Points, in no order, along strands that fork and pass close to each other.
Two points are linked if the straight distance between their rows is under 34.5. Some points are linked to none.
k_304: [ 31  30   7  14   3  -2   1   3 -30]
k_961: [ -7   5   0  18 -16  -7   5  19 -35]
k_130: [  6  25  -4  -2 -19 -11 -15  20 -23]
k_833: [ -3   1  -2  25  -1  -1   6   7 -45]
k_388: [ 24 -17 -13 -15  33   1  10 -15  45]
k_782: [  5   2  26 -18  16  19  22 -28  24]
k_936: [  7   0 -16 -15 -10 -28  -5  21  23]
k_95: [-54 -18  42  17   4  -2 -15   2  -9]
k_188: [ -3   7  43 -14   6  18  21 -27  15]
k_216: [ 30  19  10  21  -3  -7  24   0 -17]
k_454: [ 42  18 -35  -4   3  -9  -7  -4  12]
k_275: [ 18  -5 -30  22   3 -26 -19  26  -6]
k_35: [-43 -15  30  -2  -7  -9  15  22 -20]
k_690: [ 28  46  -4 -21   6   8  -9  -3 -26]
k_250: [-15  10  46 -19  -3  27  15 -27  12]
k_114: [-32 -26  17  15   9 -11  25   3 -16]
k_100: [  5   2  -6 -24  -6 -11   9   4  26]
k_484: [  3  -6 -25 -31 -22  43  12  19  -1]
k_773: [-49 -23  36   4   5  -6  -2   9 -13]
k_867: [ -1 -10 -11  41  11  -8  26 -12 -40]
k_336: [ -8 -19 -14 -39 -11  42   6  20  16]
k_948: [-27  -5  46  30  -8  -4 -23 -10   9]
k_384: [ 28   8  17  23   3 -14  38   2  -7]
k_25: [  7  -7  -5 -28   6   8  14  -8  28]
k_175: [ -9 -24  -7 -32   0  47  -6  23  22]
k_303: [ -4  12  -3   9 -20 -11  -5  25 -28]
k_859: [ 25   3 -27  10   0 -30 -16  22   8]
k_740: [-27  -2 -32  12   2  -9 -16  -3 -46]
k_951: [-12  -9 -39  17   6 -20 -32  19 -30]
k_460: [-35 -14 -22  15  -6 -16  16 -12 -34]
k_400: [ 33  30 -18  -8  -5  14   7 -14  -7]
k_743: [ 22  29 -13  -3 -12 -11  -7   8  -7]
k_498: [ 41   7 -39  -1   4 -12   5  -3  23]
k_477: [-40 -10  52  23  -5  -2 -19  -8  -2]
k_887: [ 33  40   3  -6  14   5  -8  -1 -27]
k_745: [-18 -13   3 -22   1  32 -27 -17  31]
k_623: [-10 -10  44  10  17 -15   8   6  10]
k_881: [ -5  -6  36  -2  12 -16   3   3  18]
k_977: [ -5  -3  14  -2   3  14 -27 -33  39]
k_522: [ 23  -7  13  35  15 -17  39   4  -9]
k_488: [ -5 -16   4 -11   5  28 -25 -26  37]
k_112: [ 16  -1 -27  -7  -3 -33  -7  19  27]
k_309: [ 33  -8 -36 -13  11 -14   9   1  35]
k_653: [-10   0  28 -18  -1  -9   8   5  21]
k_458: [  8  35 -14 -23 -28  15   3  -2 -15]
k_215: [ -4 -17 -36  16   1 -26 -23  25 -15]
k_496: [  6  20 -30 -31 -28  31   1   1 -11]
k_334: [ 11  -5   3 -22  10  16  25 -16  26]
k_412: [-19 -19  39  14  17 -11  19   7  -4]
k_429: [ 14 -12   4  41  13 -11  37  -1 -23]
k_890: [-15  -6   9 -34   0  16 -15  -9  29]
k_56: [-32 -24  -3  15   1 -12  26   4 -27]
k_829: [-35  -8 -24  16 -10  -9   6   0 -43]
k_374: [  0  -2 -12  36  12  -4  10  -8 -48]
k_767: [ 30 -14 -30 -13  22  -8   9  -6  47]
k_839: [ -2  -1  17  14  -5   8 -26 -35  38]
k_848: [ 34  23 -23  -2  -1 -10 -17   5  -2]
k_278: [-14  -4  36  39 -22  -8 -22 -21  24]
k_113: [  4   5 -28 -34 -25  33  12   6  -3]
k_696: [-18  -1 -29   7  15  -9 -29   4 -45]
k_519: [-11  -1  21 -27   4   2 -10  -9  30]
k_846: [ -5 -26  -6 -25  11  46 -20  15  27]
k_487: [ -1  -5  23  31 -14  -8 -23 -28  40]
k_476: [ 14  41  -5 -24 -13   9 -16   5 -26]

A fork is a point with three links, a tip a point with one. Leave the first point through the second and follow the links. Name the first fork or tip that comes.
k_487; k_278 => k_35
k_113; k_484 => k_846
k_743; k_848 => k_388
k_334; k_782 => k_250

Name the points in between on the shortest way along the links from the first point to the second, in order.
k_188; k_25 => k_782 k_334
k_374; k_848 => k_833 k_961 k_303 k_130 k_743
k_278; k_519 => k_487 k_839 k_977 k_488 k_745 k_890
k_690; k_484 => k_476 k_458 k_496 k_113
